Each row is a point on a tangle of strands that fork and nearly touch. The rows are in no order.
In the rows, zero is written as 100.
Two points are linked if the straight distance between their rows is under 67.5. Some points are linked to none.
(1977): [90,100,65,98,129,127,100,72,92,87,99,91,87,144,95,107,120,115,109,100,100,118,103,91]
(1975): [120,116,146,108,105,74,110,113,114,97,93,86,102,114,87,100,78,98,104,106,104,106,83,94]
(59): [129,94,51,68,95,86,93,92,74,116,120,77,106,95,95,97,97,123,114,118,104,84,97,103]
(2191): [116,117,115,97,114,94,105,118,109,88,129,74,90,102,91,88,57,110,88,105,83,83,95,114]
(1991): [134,114,83,87,91,92,82,79,111,103,108,94,115,79,81,109,100,88,115,103,105,80,108,108]
(2378): [100,130,105,81,106,98,101,106,102,126,105,95,102,101,103,99,83,92,105,115,112,109,134,98]
(2195): [114,89,112,113,87,90,114,146,96,112,106,119,79,113,76,91,62,109,89,81,103,106,93,77]
(1845): [64,91,110,129,69,107,109,96,102,70,90,111,116,77,158,134,81,103,112,112,90,79,52,109]
(1525): [113,105,67,83,90,106,83,85,97,103,108,104,143,86,94,114,101,86,99,93,91,79,101,118]
(134): [100,139,127,86,109,113,89,95,96,99,91,78,96,124,143,104,96,114,112,94,101,124,123,91]
(688): [98,111,101,102,109,100,121,73,132,111,106,93,84,122,123,86,98,107,104,96,121,142,118,117]
(2101): [75,70,70,109,99,112,116,111,102,76,107,96,137,71,143,116,98,108,79,107,90,97,87,122]
(7): [75,85,97,134,106,102,131,109,128,89,105,138,99,91,107,119,86,88,113,99,86,77,73,104]
(1944): [93,91,90,113,79,123,88,77,114,108,82,86,106,113,79,74,122,110,100,68,123,154,108,122]
(363): [123,91,92,80,112,86,96,90,85,118,112,50,121,114,74,98,106,109,105,113,111,115,98,92]
(1358): [105,75,89,114,85,118,82,82,104,90,93,96,69,89,64,71,121,82,63,79,124,123,105,109]
(97): [98,102,76,78,73,102,74,75,113,112,116,85,108,145,77,83,104,107,91,82,121,143,118,106]
(533): [79,109,123,121,98,96,120,102,95,70,97,112,102,106,107,114,79,98,117,86,73,69,73,70]
(784): [105,124,127,103,96,105,93,80,125,107,80,86,114,96,79,108,101,88,117,86,122,119,111,107]
(264): [110,77,54,93,105,99,121,100,124,89,114,107,106,85,108,109,122,108,96,82,83,103,100,120]
(1831): [120,106,108,101,96,108,73,116,62,104,102,109,101,99,76,94,92,71,93,110,108,101,110,94]
(178): [71,112,116,114,92,99,122,84,109,88,103,105,116,70,151,97,94,106,122,119,71,62,63,72]
(67): [79,70,103,138,80,130,103,116,108,60,119,112,116,85,131,111,73,100,79,99,84,89,59,102]
(1797): [97,70,91,121,69,118,102,121,94,75,106,120,112,94,131,117,57,107,73,87,99,91,61,119]
(2023): [101,78,70,115,89,120,114,117,109,107,102,136,91,78,77,114,116,85,108,68,89,93,85,117]
(1131): [115,93,130,102,89,71,98,140,79,79,112,116,85,118,83,97,59,99,94,118,86,77,94,98]
(1225): [94,104,116,122,70,100,86,113,110,88,77,122,78,96,69,87,113,60,101,86,129,126,115,113]
(252): [60,117,111,74,117,106,83,75,106,89,72,88,94,134,136,90,134,131,96,125,106,118,130,100]
(1844): [74,122,121,98,115,114,110,81,94,90,127,67,91,122,119,95,90,92,85,106,79,102,95,76]
(1804): [95,102,114,113,95,88,102,127,100,77,72,127,107,72,131,135,96,109,131,102,79,65,95,95]
(1325): [97,58,73,118,91,131,111,118,93,108,111,133,114,84,104,115,103,101,88,80,88,98,80,115]
(2126): [97,84,116,106,87,113,100,149,102,107,121,113,87,112,79,97,56,122,77,76,80,98,90,74]
(87): [97,109,91,89,118,102,95,91,87,87,100,84,129,75,113,110,69,104,95,112,87,62,110,112]
(1136): [116,115,119,104,97,80,91,108,89,126,79,92,111,85,82,94,110,80,118,114,128,104,102,84]
(2399): [95,123,80,90,108,94,113,74,131,118,106,81,99,128,102,91,94,118,109,116,127,128,119,108]
(1393): [89,130,92,86,118,101,96,74,108,101,110,103,96,147,137,88,131,112,96,119,88,112,97,87]
(2134): [91,130,97,76,114,88,83,63,111,118,94,97,105,158,118,79,114,118,89,124,107,119,96,101]
(2125): [118,90,69,96,113,120,92,94,93,94,137,107,103,111,84,83,94,99,74,116,99,92,94,112]
(2376): [83,100,99,103,132,124,104,105,114,107,77,102,106,87,86,117,146,76,126,120,78,100,107,122]
(1683): [85,115,85,90,119,113,111,92,102,125,99,107,97,99,117,119,104,94,125,113,100,98,137,99]
(174): [85,92,91,112,102,111,128,100,136,94,115,118,108,87,102,116,81,109,86,72,78,80,75,107]
(204): [54,122,119,109,101,112,110,110,104,103,94,128,88,83,145,111,115,89,129,113,75,73,101,69]
(1177): [97,111,83,97,110,108,118,97,103,99,110,83,118,83,94,107,72,116,97,90,95,79,108,103]
(1817): [98,92,80,110,74,83,95,78,86,125,86,70,99,116,102,50,112,101,104,94,143,148,107,113]
(2290): [112,127,104,102,115,95,104,102,115,98,94,109,98,91,115,106,119,95,109,91,88,99,99,100]
(22): [105,89,94,101,77,97,84,86,71,111,104,72,84,118,91,52,101,90,79,97,139,144,115,117]
(413): [113,52,92,122,72,124,102,115,103,84,102,134,108,86,104,125,74,107,91,78,94,85,64,121]
(2009): [105,103,113,106,72,58,92,116,95,103,89,100,108,79,65,90,101,72,107,96,125,95,98,89]
(1041): [74,94,91,97,115,123,110,90,120,85,92,74,93,126,92,110,125,110,103,74,99,147,124,112]
(1662): [123,77,98,116,47,81,78,137,86,101,107,109,90,89,56,86,66,99,93,84,105,73,71,92]
(1663): [99,110,135,103,113,73,103,135,79,77,107,114,80,117,117,96,74,94,82,123,81,85,97,93]
(1281): [115,89,77,104,76,83,86,112,88,88,100,123,104,56,83,107,104,68,110,84,109,79,108,122]
(229): [109,107,74,72,114,97,76,69,86,90,100,89,94,145,93,107,128,107,111,116,106,115,104,97]
(1380): [107,110,127,111,77,73,89,106,110,104,94,87,107,96,58,76,96,74,85,85,126,120,89,103]
(1609): [112,118,117,91,97,93,86,71,96,102,104,90,83,134,96,79,88,84,72,91,112,128,94,128]
(2021): [114,92,96,115,100,109,102,116,95,80,101,120,88,92,82,109,80,93,86,77,96,82,94,100]
(2111): [92,87,106,117,91,126,93,80,113,106,92,112,66,99,66,88,94,84,60,75,121,119,101,111]
(2115): [105,70,94,111,66,113,72,76,102,96,105,77,69,96,88,57,113,92,71,84,141,136,110,115]
(483): [121,97,113,96,113,89,119,113,93,109,122,79,89,110,103,109,98,106,95,77,89,124,91,90]
(534): [109,126,109,77,93,80,84,55,100,121,91,90,99,133,122,75,105,98,84,108,115,128,97,130]
(478): [120,102,110,91,92,80,102,135,82,123,113,111,116,93,109,105,75,95,98,109,83,88,88,105]
(27): [116,99,123,114,106,63,110,117,100,79,80,121,117,86,76,105,81,101,106,117,110,68,86,97]
(1546): [127,106,119,100,95,93,103,121,102,100,122,75,64,103,81,79,67,108,73,96,93,119,98,125]
(2446): [123,89,50,79,115,97,112,94,75,111,117,94,110,108,119,108,99,125,114,114,87,80,92,100]
(2133): [109,114,103,97,82,119,87,97,120,122,117,87,100,128,81,79,90,109,84,75,116,140,113,100]
(1610): [118,118,114,101,104,120,86,98,79,100,88,103,95,129,96,105,120,83,99,76,104,125,104,97]
(950): [102,101,74,97,92,71,99,62,85,127,87,80,86,114,90,75,127,94,105,106,146,128,101,105]
(2164): [110,107,125,117,95,73,119,118,109,86,77,125,89,115,75,103,77,97,115,102,108,87,86,91]
(1592): [72,89,94,126,77,110,121,114,100,90,96,113,123,83,146,126,64,110,120,98,92,81,65,100]
(1705): [105,115,89,103,111,98,104,71,106,101,99,109,82,94,78,95,88,76,93,101,123,101,104,121]
(1120): [112,116,138,97,117,104,97,99,97,86,117,85,112,101,119,116,93,104,113,112,79,78,92,79]
(696): [85,100,104,104,115,126,110,110,108,102,108,102,81,104,88,93,94,91,82,94,115,127,138,99]
(2109): [122,127,84,80,71,85,58,76,89,121,102,82,89,114,105,80,136,95,128,106,129,114,115,93]
(1822): [115,79,98,111,64,107,82,122,117,114,87,117,57,78,58,81,65,115,72,78,103,78,104,89]
(2203): [115,99,109,87,115,97,108,90,76,114,97,50,95,111,94,96,96,112,108,98,119,135,115,104]
(1888): [93,89,71,106,108,131,104,99,82,107,95,116,95,98,73,106,134,80,101,72,92,106,100,109]
(2185): [112,114,95,85,116,95,108,113,115,124,117,107,116,98,140,94,114,119,103,131,90,88,99,88]
(396): [87,106,150,113,98,79,98,117,105,80,61,116,87,115,91,104,91,87,95,94,117,121,118,101]
(2215): [86,103,78,104,130,111,124,111,121,84,113,89,112,104,106,97,108,125,91,96,99,119,120,92]
(496): [100,83,35,88,106,95,110,95,107,103,107,116,99,100,88,109,141,102,119,99,95,101,106,115]
(1687): [76,99,95,97,110,120,120,110,114,114,101,111,116,75,132,130,112,100,134,109,77,87,124,94]
(675): [76,113,117,87,97,95,102,76,96,100,104,82,119,73,152,103,107,112,111,113,67,57,70,74]
(1435): [84,110,137,121,105,98,114,101,116,56,92,105,80,113,84,123,84,95,110,73,86,84,86,89]
(1540): [83,92,121,108,88,98,118,116,97,84,124,78,129,78,129,106,53,117,102,102,71,82,79,86]
(1385): [124,106,79,66,112,90,85,85,99,112,81,91,97,107,107,107,143,131,134,107,105,89,104,84]
(320): [102,97,68,112,98,114,101,88,82,123,87,100,93,95,75,93,142,74,119,86,118,113,95,100]
(1012): [103,94,93,87,93,95,95,99,63,124,106,54,87,113,79,74,93,105,85,94,127,137,119,105]
(2117): [115,86,93,107,109,86,123,104,67,99,98,106,98,82,133,119,86,104,108,98,82,76,78,105]
(1685): [119,99,77,94,92,115,84,106,111,97,129,100,103,97,72,72,93,101,63,87,97,94,96,107]
(1729): [68,124,122,101,127,118,104,91,107,111,61,105,81,91,117,108,130,99,116,112,99,77,105,104]
(6): [81,81,106,119,127,110,133,88,102,81,119,93,89,89,114,116,104,92,107,99,81,87,91,91]
(947): [49,102,114,121,97,117,116,112,110,101,100,124,116,71,132,128,105,88,131,118,68,79,103,83]
(1896): [110,65,105,114,74,105,95,130,114,91,86,129,69,95,63,85,55,131,70,85,96,72,83,79]
(715): [98,94,89,64,135,89,90,91,108,95,109,84,91,111,128,91,122,145,110,151,93,85,112,81]
(532): [105,90,74,103,97,99,108,67,87,104,83,91,74,107,88,88,138,86,108,80,125,137,105,124]
(1065): [90,113,112,97,122,124,90,80,91,105,92,106,94,126,113,116,132,82,102,102,92,115,108,99]
(852): [97,95,124,98,104,130,102,89,131,99,132,91,77,109,75,92,76,108,65,78,90,100,100,95]
(2348): [97,116,115,89,109,109,97,89,108,94,88,84,121,99,77,133,106,84,95,70,91,108,110,103]
(2306): [114,101,60,93,113,95,117,104,69,113,103,103,114,89,124,108,99,107,95,95,87,86,81,102]
(1647): [87,91,94,116,83,127,113,115,101,98,115,125,119,92,132,132,69,100,117,81,85,81,89,96]
(877): [103,100,110,96,136,85,122,69,99,108,81,76,97,106,95,109,122,96,97,106,106,106,90,99]
(1465): [82,134,112,100,119,122,95,73,104,89,101,104,81,132,135,103,142,99,111,103,82,106,105,94]
(1636): [104,66,102,119,76,89,112,138,81,80,89,127,124,115,86,103,51,120,108,111,112,65,78,92]
(1723): [106,130,122,96,117,77,102,107,95,101,90,112,107,111,112,92,114,88,81,98,83,94,81,90]
(1104): [111,114,119,101,95,83,86,116,91,116,74,146,115,81,103,101,107,91,100,123,102,62,90,94]
(1819): [129,97,86,80,121,115,76,84,83,98,108,112,107,97,110,102,133,102,102,136,95,78,112,100]
(502): [102,114,115,119,124,103,103,120,87,75,99,111,117,110,107,90,100,93,79,98,85,89,79,84]
(1965): [125,112,115,88,90,67,84,113,84,128,76,115,101,66,98,88,121,89,105,117,110,76,90,90]
(416): [97,90,147,116,99,109,105,95,117,66,92,103,73,119,85,120,84,96,102,69,100,115,94,102]
(1922): [100,107,93,118,104,121,111,144,114,109,108,124,115,85,93,94,85,99,104,101,108,104,110,89]
(198): [70,110,138,78,106,97,108,82,94,111,104,81,101,82,145,95,126,123,112,106,70,63,95,59]
(1823): [81,91,76,96,92,136,93,86,122,99,90,84,87,129,78,90,124,123,93,70,118,145,121,109]
(62): [92,98,107,112,92,83,104,133,91,61,87,120,106,80,140,114,66,110,123,109,85,66,102,87]
(2393): [89,124,122,91,113,103,103,67,94,101,113,75,85,147,124,88,89,96,80,106,90,119,97,111]
(1242): [75,64,98,135,109,116,133,123,113,97,91,142,93,87,81,116,83,91,98,87,92,76,77,108]
(1898): [100,83,64,65,118,79,96,100,118,75,120,85,116,120,95,105,115,132,103,120,96,114,117,89]
(415): [99,105,134,116,73,93,81,99,102,91,64,130,86,115,105,94,96,78,99,90,121,142,118,124]
(1384): [97,105,101,68,124,93,110,89,114,122,105,89,101,95,139,96,118,135,110,140,92,70,102,78]
(1367): [74,102,125,87,109,86,99,98,75,98,109,115,103,87,129,115,75,90,82,123,70,61,102,92]
(1486): [126,88,86,107,117,118,93,99,91,84,104,117,113,86,117,109,127,96,105,121,81,80,87,109]
(2017): [89,92,67,89,97,111,114,98,101,88,131,89,120,95,138,104,77,123,85,75,63,84,85,99]
(513): [106,73,121,116,78,87,110,132,114,109,95,129,62,108,65,88,83,105,87,80,125,115,96,87]
(2375): [83,116,99,104,105,108,108,131,96,92,127,105,117,103,129,104,99,103,103,79,65,101,98,70]
(955): [93,116,136,100,109,83,93,97,90,93,77,116,89,98,86,114,94,69,97,111,114,91,118,107]
(20): [106,101,68,81,113,98,98,96,86,107,128,97,90,124,95,84,101,104,81,123,97,111,117,103]
(1216): [118,57,99,119,70,94,99,135,100,79,95,124,103,98,65,87,60,121,87,98,106,75,69,95]
(1274): [116,79,94,101,91,106,109,104,91,126,103,82,72,103,72,85,99,97,82,58,117,129,90,93]
(373): [118,84,104,110,63,70,92,124,94,95,92,106,90,80,52,95,93,92,93,71,117,85,80,89]
(1564): [82,111,138,110,105,77,115,127,92,82,109,101,73,107,131,96,75,93,105,113,83,99,101,73]
(1443): [98,98,90,112,106,112,111,114,104,79,124,78,122,91,119,104,63,125,88,86,72,76,83,91]
(2356): [99,109,92,68,120,104,87,82,102,106,83,101,84,112,130,115,153,132,129,114,93,90,113,89]
(1048): [118,110,59,87,91,92,98,88,117,109,108,83,102,109,81,77,120,104,102,94,118,112,96,101]
(1835): [98,96,96,99,97,121,93,93,112,102,87,100,88,103,94,105,140,77,125,109,124,144,137,117]
(1789): [89,130,126,129,113,111,99,109,106,97,48,112,91,108,105,95,125,82,113,102,117,127,102,107]
(2205): [120,101,88,92,100,95,84,125,79,110,98,104,131,63,124,96,102,110,102,136,97,75,114,104]
(505): [83,100,96,106,93,118,109,138,99,113,123,126,122,94,115,114,75,94,92,87,80,92,107,82]
(837): [97,95,86,95,108,129,99,84,102,90,107,87,95,109,76,85,100,101,91,110,129,134,140,108]
(945): [81,122,131,115,119,99,116,94,95,99,70,101,92,105,109,122,91,95,128,98,91,73,86,71]
(1042): [75,128,152,127,101,98,107,115,129,75,82,108,88,113,124,106,110,97,116,101,88,110,92,79]
(913): [103,109,109,121,101,127,98,94,91,97,79,105,72,108,94,110,109,82,110,66,111,135,116,112]
(742): [91,104,76,78,117,107,107,73,92,112,96,87,109,102,92,121,112,112,126,107,105,93,133,94]
(1834): [87,90,115,125,95,112,106,104,115,95,89,119,103,86,45,120,87,79,115,93,114,90,102,108]
(1282): [58,105,79,94,105,94,129,84,99,86,127,75,109,87,133,107,78,107,94,88,69,80,108,83]
(1198): [98,116,91,83,113,92,105,98,81,106,130,89,75,120,106,98,78,95,76,106,85,98,120,114]
(332): [123,84,115,96,99,113,91,109,118,103,125,94,73,101,71,79,75,110,55,86,89,101,97,105]
(2321): [95,93,92,112,77,111,96,68,117,104,73,95,111,102,100,63,94,108,101,67,122,149,121,141]
(1051): [97,97,76,99,120,110,115,75,108,97,115,125,69,97,90,117,111,78,103,99,93,100,113,124]
(585): [109,89,70,75,115,87,97,101,109,89,113,84,141,102,112,110,113,126,91,101,69,100,101,97]
(686): [111,111,101,79,76,86,80,66,109,123,91,98,113,138,123,79,115,105,109,100,117,147,112,123]
(924): [135,94,76,82,83,86,62,100,95,99,141,72,109,94,67,80,107,91,97,117,111,99,117,102]
(2135): [83,76,97,132,96,98,122,137,102,68,71,142,97,101,69,101,94,106,102,88,97,76,78,99]
(1642): [109,83,54,105,82,99,91,96,109,90,110,90,111,60,64,85,122,90,96,91,119,91,106,102]
(226): [103,97,113,101,93,100,98,99,100,114,120,110,116,94,65,104,55,83,90,105,113,78,87,101]
(572): [70,114,114,87,112,108,101,74,99,95,60,90,112,124,132,92,138,113,101,103,111,140,120,116]
(2218): [92,94,74,86,136,91,107,101,111,84,103,77,105,118,111,95,113,131,110,134,101,120,124,86]
(690): [76,127,96,112,122,124,110,105,119,91,105,91,105,114,107,85,99,104,95,106,107,120,123,89]
(404): [62,136,144,105,98,108,107,101,107,89,86,106,73,93,142,111,120,92,129,101,76,91,108,71]
(823): [130,72,98,114,84,81,104,135,85,114,115,120,114,83,89,96,83,91,101,101,105,94,66,97]
(1395): [83,99,106,129,115,90,119,127,95,62,56,126,91,93,87,114,101,93,112,99,92,69,85,100]
(527): [116,87,139,101,96,103,108,109,102,96,107,92,61,117,89,112,83,99,93,61,96,128,93,97]
(543): [71,88,77,96,127,109,110,85,97,87,100,97,129,94,127,113,126,118,113,136,75,79,101,93]
(792): [115,92,89,100,78,127,82,95,130,127,94,97,58,78,65,81,92,124,59,78,102,98,105,81]
(98): [109,91,117,109,64,97,68,107,113,112,114,90,93,97,47,73,86,84,68,73,121,111,91,93]
(424): [87,113,117,101,116,121,111,105,98,90,102,78,109,99,92,126,98,105,108,63,82,105,105,83]
(1240): [111,88,101,102,87,86,107,132,67,110,108,102,117,90,132,110,66,109,101,121,84,86,65,112]
(1255): [79,104,106,76,114,94,103,93,67,109,116,93,97,104,144,102,103,105,82,131,67,66,106,81]
(558): [117,98,100,95,129,102,115,88,91,107,100,75,121,106,81,103,114,104,103,100,105,94,86,94]
(1843): [126,116,67,83,78,79,93,96,91,119,109,92,102,80,80,95,81,84,108,86,108,76,107,103]
(2027): [95,128,112,81,116,104,106,84,111,96,119,60,107,128,123,109,106,116,108,94,81,114,113,74]
(1909): [88,104,87,72,115,78,93,68,127,95,80,93,86,104,103,105,137,118,115,129,118,126,134,119]
(606): [112,105,119,110,94,113,80,84,89,105,68,103,92,107,114,99,141,84,127,104,125,143,130,119]
(931): [106,84,111,119,81,115,96,98,119,112,115,113,98,86,44,100,70,84,100,97,124,84,99,95]
(811): [121,82,57,65,102,69,82,87,83,118,106,94,91,110,90,88,113,116,120,143,116,93,108,94]
(2149): [120,101,132,104,84,74,93,122,93,92,107,98,65,106,62,87,58,94,93,106,106,105,98,113]
(402): [72,114,115,88,121,92,108,84,82,91,109,81,94,109,143,94,112,97,84,124,78,94,110,75]
(148): [106,93,57,72,114,89,78,84,81,106,112,98,94,143,84,94,109,118,108,134,109,111,102,89]
(579): [115,101,114,102,70,119,71,97,116,120,119,73,94,115,60,66,99,99,76,66,119,130,98,96]
(2034): [88,122,121,83,129,106,103,82,99,120,78,99,84,88,126,100,120,115,102,121,103,71,100,86]
(2170): [102,126,130,104,107,94,115,84,122,106,89,107,86,116,123,95,106,99,106,102,106,119,95,113]
(651): [77,124,115,111,129,103,121,87,102,108,62,100,87,85,99,122,108,81,129,98,93,82,101,101]
(2389): [95,82,131,105,108,90,118,93,98,101,116,116,95,100,82,118,64,77,98,109,102,78,96,98]
(1811): [92,92,120,110,109,106,117,97,141,91,125,100,97,100,83,107,79,102,80,76,85,88,83,98]
(2368): [114,127,102,86,102,73,82,89,99,110,72,98,103,104,111,77,155,102,92,112,111,122,98,99]
(927): [128,128,128,87,109,85,102,107,108,111,123,67,108,115,85,95,86,105,97,116,91,106,93,109]
(874): [116,87,91,107,109,126,86,101,84,101,90,125,128,70,139,108,103,105,105,139,102,67,98,113]
(433): [117,117,108,103,78,87,92,87,119,108,88,66,108,90,67,80,103,90,101,86,133,126,109,104]
(2302): [97,88,121,114,136,97,138,85,102,101,103,92,77,99,107,113,110,84,109,103,103,115,92,96]
(2340): [87,119,81,92,128,96,109,60,129,96,114,84,99,125,99,100,101,103,97,118,105,96,109,105]
(328): [114,118,99,98,73,99,75,68,98,121,80,108,91,114,119,75,127,90,123,105,125,137,121,115]
(530): [97,66,115,113,80,103,115,146,109,88,116,114,93,103,98,111,50,128,97,68,78,77,80,77]
(1124): [90,111,90,99,117,116,82,88,114,96,80,109,117,84,85,112,131,81,105,115,96,87,125,116]
(1978): [78,107,103,56,108,85,74,67,93,115,70,95,95,148,129,90,126,136,99,126,106,128,111,97]
(1334): [101,81,80,104,72,79,88,108,89,120,126,78,95,82,67,68,115,73,78,83,123,94,88,94]
(798): [107,76,103,95,112,96,125,93,99,91,149,97,92,101,129,119,92,103,103,100,68,93,90,97]
(2072): [118,80,70,99,79,107,89,128,73,98,111,108,117,66,111,104,75,104,89,93,101,87,107,117]
(1158): [126,117,89,71,101,100,73,72,89,117,90,81,99,116,95,98,132,109,123,113,115,101,108,93]
(440): [100,127,95,61,109,84,85,88,93,130,97,89,111,104,100,88,104,110,89,134,107,88,127,105]
(1331): [122,88,77,102,69,94,65,121,72,111,136,79,113,79,71,81,83,92,84,113,103,88,105,107]
(1611): [74,96,107,128,132,133,111,115,121,89,84,98,108,92,98,119,127,87,130,112,73,87,84,113]
(1149): [112,107,88,76,73,70,58,69,85,104,86,55,105,139,89,70,110,121,110,111,125,139,103,114]
(1895): [125,65,97,115,93,110,111,114,94,119,108,103,88,89,64,102,104,92,94,64,111,109,82,83]
(1094): [106,104,100,111,88,97,105,81,81,104,69,95,74,97,99,88,105,85,105,74,122,134,109,124]
(425): [98,94,119,101,115,94,101,98,78,102,98,130,89,92,107,121,90,70,101,116,90,76,104,100]
(1858): [89,79,126,124,71,101,102,120,107,98,65,126,72,119,56,84,83,98,83,67,129,123,94,86]
(1771): [104,94,105,108,91,114,82,115,82,84,82,122,130,69,150,125,78,104,96,130,102,71,87,114]
(522): [96,98,79,85,98,95,84,85,123,105,92,101,99,110,93,100,141,99,126,122,119,137,142,106]
(1155): [128,81,83,91,79,90,87,122,76,108,120,87,136,61,98,92,84,99,95,123,103,92,105,117]
(624): [109,130,126,95,110,104,94,112,89,101,99,87,87,113,110,101,73,96,104,107,113,117,129,98]
(2051): [88,72,62,109,110,109,124,108,114,83,106,114,112,64,137,116,104,111,103,95,80,96,97,127]
(33): [82,92,75,93,122,124,110,84,114,88,102,93,93,138,95,116,146,114,105,86,86,128,100,102]
(937): [123,107,91,85,94,86,95,129,100,122,127,106,134,98,113,91,107,105,96,110,82,102,88,97]
(1714): [114,86,52,84,104,98,88,85,92,94,109,117,107,101,91,103,144,90,103,123,103,97,111,103]
(1770): [82,89,117,123,96,110,99,94,108,74,98,118,129,76,145,128,105,92,108,120,68,68,66,115]
(632): [125,82,88,107,102,91,117,115,95,134,113,112,101,84,85,105,104,89,109,80,111,101,81,92]
(2379): [83,107,92,115,102,119,114,129,122,109,96,121,95,88,77,101,101,90,102,87,113,120,126,99]
(1468): [81,84,128,106,83,80,117,142,98,81,117,100,117,92,110,114,50,116,99,94,77,80,92,84]
(2359): [106,98,126,100,103,85,101,113,105,112,77,128,145,75,116,117,104,103,106,120,96,70,80,90]
(1418): [96,98,86,105,98,99,89,99,106,97,89,117,117,67,74,109,132,65,105,101,97,90,108,121]
(1872): [102,110,79,73,72,76,60,71,99,119,114,67,106,136,77,78,106,104,96,109,117,130,113,105]
(1960): [108,74,68,105,72,108,87,108,96,93,107,98,99,55,62,88,99,98,79,65,109,87,102,100]
(1206): [114,87,92,107,91,112,85,103,92,98,92,107,142,77,88,133,93,93,113,85,95,75,92,111]
(164): [102,98,89,73,119,83,119,79,108,91,134,91,95,113,136,107,104,108,104,116,68,89,95,101]
(778): [92,113,145,109,124,85,115,117,85,101,84,104,75,102,141,99,101,96,106,119,106,113,107,75]
(137): [60,111,119,118,89,92,121,94,88,88,104,111,106,91,130,109,78,93,115,104,70,60,60,65]
(439): [107,76,83,110,67,82,91,116,99,88,98,120,88,53,67,90,91,82,88,76,118,76,99,111]
(125): [91,106,96,71,116,91,103,85,91,121,96,102,128,86,106,111,95,98,96,130,94,64,116,102]
(1453): [116,141,110,116,110,99,86,85,104,105,55,103,95,103,106,75,139,87,104,110,120,115,92,110]
(282): [112,78,78,80,68,99,87,108,108,120,120,82,104,88,66,98,116,102,93,56,110,118,118,85]
(2380): [73,120,124,121,116,125,104,97,107,92,62,87,101,110,128,100,120,98,113,97,107,140,118,111]
(2069): [98,105,110,111,96,95,111,83,124,95,96,114,59,95,80,85,78,89,82,82,126,113,109,120]
(1091): [114,108,97,112,118,107,109,113,109,81,89,127,103,75,120,116,113,99,115,102,80,79,94,106]
(1441): [113,112,101,75,96,70,88,125,58,138,110,73,105,98,87,87,110,96,86,120,97,113,108,106]
(2200): [106,79,122,112,103,81,103,116,95,83,91,123,142,84,99,117,80,91,94,113,86,72,72,99]
(44): [95,76,95,112,85,110,89,103,86,82,80,111,138,74,118,139,76,99,105,102,104,83,89,124]
(2188): [124,78,80,80,104,100,95,112,88,115,135,66,125,106,72,92,91,117,81,100,95,106,87,100]

A fork is a point with three links. Follow the links from the first point to the second and name the forks in between, in order.
(2115); (2109) | (22), (532), (2134), (534), (328)
(1435); (1895) | (533), (1384), (478)
(44); (2399) | (874), (1486), (1091), (2290)
(1662); (1811) | (373), (2009), (1546), (332)
(2203); (2368) | (22), (532), (2134)
(413); (226) | (532), (2134), (534), (1844), (425)
(27); (1124) | (2009), (373), (439)
(229); (7) | (148), (20), (332)
(174); (2356) | (332), (20), (148), (229), (1158)

A fork is a point with three links, a tip a point with one. Leave the first point through the second and follow the links. Name the first fork or tip that comes.
(532); (320) | (67)
(2368); (1453) | (2134)
(332); (852) | (1395)
(1104); (2359) | (1546)
(1858); (513) | (1443)
(1975); (2164) | (2009)
(67); (1797) | (532)
(148); (811) | (478)
